Points on a hilly landscape, in no order, each with its height.
A climber steps from a point to the highest of its 2 nearest points, and stops where none of them is higher. Distance is the straight distance between rows; heights are no part of it.
j_252: [142  92 133 133 147  93 164 140 136 115 116 147 186 149 140 124 162 115
 120 122]  (h 47.4)
j_808: [111 157 136 175 165 107  98 149 117 133 162 112 176 104 119 106 105 150
 117 136]  (h 26.7)
j_163: [150  97 148 143  88 133 177  85 166 110  90 114  98 130 143  75 140 103
 136 168]  (h 22.0)
j_519: [126  90 124 108 110 129 123 102 151 105 124 105 111 119 101 130 123 112
 115 144]  (h 36.9)
j_805: [155 131  83 109  73 168 122 117 130 146 143 180 116 106  96 159 145  93
 120 116]  (h 10.2)
j_253: [119 110 104 140 130 126 116 140 142 167  79 174 145 125 161 146 109 114
 170 105]  (h 31.3)
j_217: [127 122  88 110  48 152 149  81 139 133 109 167  81 101  82 134 161  98
 124 156]  (h 13.3)
j_984: [147 157  97 107 101 132 142 102 140  98 159 126 140 146 114 112 138  87
 114 162]  (h 27.5)
j_837: [126 136 137 135 126  97  95 150 150 150 121 112 130 158 134 101 147 103
 159  96]  (h 35.3)
j_643: [167 147 103 139  70 192 175  74 158 114 123 112  64 136 110 114 173 104
 121 181]  (h 22.2)
j_176: [148 148  98 188 133 161  99  90 110 110 157 131 102 131  75 186 145  87
 160 145]  (h 41.0)
j_680: [ 45 150 179 108 133  81 150 150  86 160  91 141 161 163 196 129  94 159
 120 105]  (h 51.6)
j_208: [155 142 112 143 158 177  66 165  94 146 179 131 130 123  83 145 142 154
 163 148]  (h 16.5)
j_22: [ 54 135 188  92 123  98 140 139  95 126 136 101 140 149 123  89  99 169
 109 122]  (h 44.2)
j_315: [131 137 104 139  99 183 121  72 185 105 125  85  54 142 117 112 161 158
 150 199]  (h 29.5)
j_477: [156  73 141 110  53 175 165  27 182 137  96 115  33  76 177 108 148 138
 117 150]  (h 61.2)
j_241: [ 74 121 126 130 144  82 104 166 134 175  70 150 145 134 173 135 123 140
 166  92]  (h 28.7)
j_959: [155  94 134 117  78 158 152  29 168  84 136 115  29  62 143 100 145 134
 109 159]  (h 51.7)
j_739: [137 109 105 126  44 168 165  53 175 125 106 126  59 100 114 125 170 131
 100 182]  (h 17.4)
j_870: [162 157  90 157 143 185 119 139 110 133 183 111 155  74 119 157 127  92
  97 159]  (h 14.7)
j_305: [145 142 122 188 140 119 113 151 118 127 135 151 145 140  95 131 132 128
 153 106]  (h 58.4)
j_710: [128 117 115 144 104 211 112  75 152 108 151 109  65 120  85 147 171 121
 137 186]  (h 34.0)
j_683: [180 137 113 145 112 155 105 163 140 155 156 186 159  91 144 136 126 111
 101  96]  (h 5.5)
j_954: [108 145  98 121 124 133 138 104 174  92 109  77  69 164 120  92 176 136
 152 169]  (h 35.4)
j_71: [181 148  97 135 113 154 120 154 117 134 168 129 140 148  90 151 183  98
 116 159]  (h 41.8)
j_50: [108 170 144 138 163 114 139 153 115 122 132  60 129 175 119 125 121 125
 117  97]  (h 51.0)
j_452: [126 122 142 148 117 158 122 121 123 112 127 119 103 168  78 134  88 126
 157 132]  (h 41.5)
j_937: [120  90 135 147 114 102 149  90 136 132  81 155 139 111 177 122 125  57
 156 132]  (h 40.8)
j_546: [125 124 109 159 124 161 124 141 133 140 152 103 149  83 103 117 120 114
 112 165]  (h 19.8)
j_347: [132  64 145  86  62 180 157  45 172 141  93 134  81 105 168 122 143  88
 111 148]  (h 50.0)
j_570: [145  98 133 113 102 164 142  69 149  82 142 122  64 110 104 100 133 114
 135 158]  (h 43.8)
j_640: [163 128  81 119 108 158 160  72 129 123 112 128 124 120  86 139 136 123
 152 169]  (h 28.1)
j_291: [150  57 165 125  84 118 178  56 143  96  75 129  79 120 173  99 132 129
 135 186]  (h 25.4)
j_763: [105 142 125  96 140 123 152 118 150 109  95  48  78 176 126  86 136 138
 152 134]  (h 40.0)
j_196: [ 35 166 190  90 147  97 174 131  78 140 123 122 163 149 151  99 122 187
 128  87]  (h 47.9)
j_483: [100 110 155  90 135  87 163 137  91  88 107 120 100 164 102 128  98 135
 135 106]  (h 50.3)
j_459: [147 164 140 141 173 162  63 173 111 145 182 146 128 155 108 141 133 177
 150  94]  (h 13.9)
j_902: [111 147  93  88 151 106 171 159 101  94 129 130 143 120 107 115 126 135
 107 132]  (h 37.0)
j_724: [123  80 136 129 117  77 132 129 119 136  97 104 164  83 140 131  86 113
 109 147]  (h 29.4)
j_403: [140 203 102 140 150 128 117 200  83 138 179 129 137 130 102 123 153 146
 118 146]  (h 27.4)
j_676: [122 122 116 129 131 162 138 104 129 120 106 156 115 149 126 137  76 108
 181 116]  (h 37.1)
j_750: [144 108 120 115 122 206  90  86 152 116 179 112 113 123 104 129 151 100
 133 154]  (h 26.4)
j_174: [135  78 130 159 150 138  98 144 137 159 119 152 172  92 116 112 119 141
 160 107]  (h 27.8)
j_181: [141  97 121 160 130 110 135 139 147 127  96 123 125  96 140 130 127  52
 133  97]  (h 47.5)
j_773: [ 96 118 113 126 150 121 149 139 121 136  77 162 122 146 145 106 104 114
 198  99]  (h 34.1)
j_322: [ 90 199 147 108 182  84 132 155 102 135 156 144 168 133 159 124 116 197
 101  71]  (h 59.3)
j_772: [125 102 157 157 124 142 144 149 153 132 104  64 108 132 118  66 135 114
 126 147]  (h 46.8)
j_629: [116 156 139 121 113  61  48 155 135 156 137 137 130 162 133 153 118 160
 127  82]  (h 30.4)
j_458: [ 90 157 106 117 166 137 122 163 128 138 120 128 136 166 119 124 131 157
 158  88]  (h 25.1)
j_859: [167 191  95 154 141 135  87 185 147 144 163 185 140  99 156 137 136 137
  93 106]  (h 4.0)
j_34: [137 124 128 155 132  91 108 118 131 129 148  86 181  88 121 114  99 127
 107 161]  (h 24.9)
j_32: [ 98 104 130 131 152 135 108 161 130 134 142 148 159 110  98  91 146 163
 152 123]  (h 24.8)
j_182: [171 158 111 189 129 123  97 129  90 127 145 123 108 110  75 143 121 103
 163 138]  (h 49.5)
j_407: [125  97 120 117 150 117 108 172 150 140 121 148 162 128 158 161 118 144
 105  86]  (h 48.4)
j_469: [153 132 109 103  88 123 145  96 151 122 137 150 160 129 152 152 128  64
  96 130]  (h 33.6)
j_925: [133 111 161 120 124  92 133 149 128 154  91  73 132 137 149  76 113 100
 148 115]  (h 39.8)
j_319: [ 81 180 182 107 154  60 145 155  92 163 106 160 166 140 200 125 127 195
 108  59]  (h 55.2)
j_74: [148 163  78 123 144 183 144 119 112 111 145 106 109 140  82 131 140 130
 160 186]  (h 22.6)
j_329: [131  69 148 117  99  97 159  85 129 133  77 114 147 109 171 135 105  99
 124 177]  (h 34.5)
j_906: [151 168 100 165 146 164  97 174 122 120 190 143 133 154 120 176 200  97
 112 158]  (h 57.2)
j_890: [122 191 139 140 188 124 122 178 114 115 181 124 156 130 153 113 114 153
  99  83]  (h 66.4)
j_495: [128 174 104 107 145 138 138 167  83 100 174 118 125 108  91 123 115 140
 113 162]  (h 32.2)
j_584: [160 145  85  84 127 119  96 155 122 117 153 153 133 133 123 182 114 148
 100  94]  (h 36.1)
j_855: [177 120  79  98 120 133 101 103 126 144 134 153 149  82 126 211 109 131
  99  92]  (h 31.5)
j_235: [161  73 137 136 138  99 123 114 139 120 128 152 178 129 146 171 121 116
 118  96]  (h 56.3)
j_464: [ 94  97 132 168 131 122 146 132 167 126  84  97 110 117 136 102 140  83
 139 133]  (h 56.5)
j_513: [142  99 116  99 120 201 106  68 139 124 188 128 128  83 113 160 131  80
 102 121]  (h 21.2)
j_735: [165 152  98 128  87 189 151  98 133 118 164 128 122 128  94 126 174  90
 102 188]  (h 29.8)
j_829: [131  96 139 100  69 156 158  80 166 131 115 143 126 114 164 116 130  56
  98 145]  (h 41.1)
j_153: [147 108  98 103 145 213  85 129 119 130 178 124 114 102  75 147 154 131
 149 161]  (h 21.0)
j_968: [ 97 128 163 125 136 128 133 140 110  83 150 107  88 166  90 112 101 137
 134 119]  (h 46.1)
j_219: [106  66 174  78 122  64 136 159  89 116  88 134 108 152 143 129 125 123
 131 104]  (h 55.9)
j_979: [177 124 126 140 160  97 111 141 130 106 156 198 162  92 152 158 109 170
  92  88]  (h 0.7)
j_17: [ 94 191 152 168 154  75  80 149 114 157 150 101 150 141 118 110 131 165
 134  99]  (h 30.0)
j_663: [162 137  81 170 127 161 138  91 123 132 128 157 140 131  75 162 151 109
 166 133]  (h 33.9)
j_105: [132 103 135  87 146 102 169 172 113 108 122 147 150 151 130 108 139 125
 112  96]  (h 41.6)
j_679: [ 68 129 143 120 186 105 119 153 125 145 103 125 155 149 170 133 114 157
 162  61]  (h 27.0)
j_942: [172 143 104 147  94 183  99 115 131 175 165 182 146  75 116 174 126 101
  99 103]  (h 7.6)
j_205: [107  59 148 144 128 150 144 126 128 144  94 146 152 118 112 107  99 146
 161 143]  (h 31.6)
j_54: [ 92 100 181 145 122 107 153 139 120 135  90 121 146 172 124 108  98 146
 149 134]  (h 35.7)
j_188: [156 148 157 151 184  69 124 179 127 124 131 174 150 110 164 148 114 194
  77  65]  (h 1.4)
j_944: [116 127 109 100 114 130 105 145 141 122 148 135 145 130 124 148 113 120
 109 124]  (h 41.3)
j_10: [117  84 143 115 152  51 111 134  97 121  91 158 138 108 185 161  95 113
 137 104]  (h 56.4)
j_410: [111  81 147  98 103  83 172  80 128 117  56 115 114 138 189 103 123 129
 138 205]  (h 29.6)
j_831: [106 175  89 126 160 152 127 134 126 128 131  93 126 176  97 118 143 152
 172 152]  (h 22.1)
j_538: [ 83  96 175 113 111  77 162 113 114 138  69  95 140 167 168 118  91 136
 134 175]  (h 32.0)
j_277: [109 196 156 144 179 134 132 180  85 131 175  79 140 164 112 128 137 156
 110  95]  (h 57.7)
j_949: [151 203 155 130 189 102 113 194 127 142 145 153 128  96 156 132 130 229
  56  68]  (h 2.0)
j_298: [167 212 129 144 169 117  97 201 135 135 187 164 134 106 157 134 138 181
  55 104]  (h 2.8)
j_441: [104 146 153 133 130  52  90 127 115 146 119 126 143 174 130 120 126 152
 162  91]  (h 32.4)
j_851: [125  44 164 101 125  76 127 128  92 126  72 136 124 136 179 158 114  95
 145 131]  (h 64.6)
j_568: [103 134 142 104 139  89 149 121 131 118  93  52 122 176 138 132  94 123
 128 118]  (h 45.0)
j_184: [105 128 170 133 130 121 130 171 104 149 136 114 160 145 112 105  86 171
 113 116]  (h 39.9)

Where does a climber stop that starts at each point below?
j_949: j_735
j_808: j_464
j_831: j_851
j_184: j_890
j_315: j_890

Call two points neighbours if one is among the 2 nearest of the other. Go from one point of each pair to the other, from neighbour to neighbour, staying as high as possible. Name the lowest point that can't be avoided.
j_477 and j_906: j_984
j_477 and j_710: j_403
j_944 and j_477: j_519
j_329 and j_710: j_315
j_464 and j_890: j_410
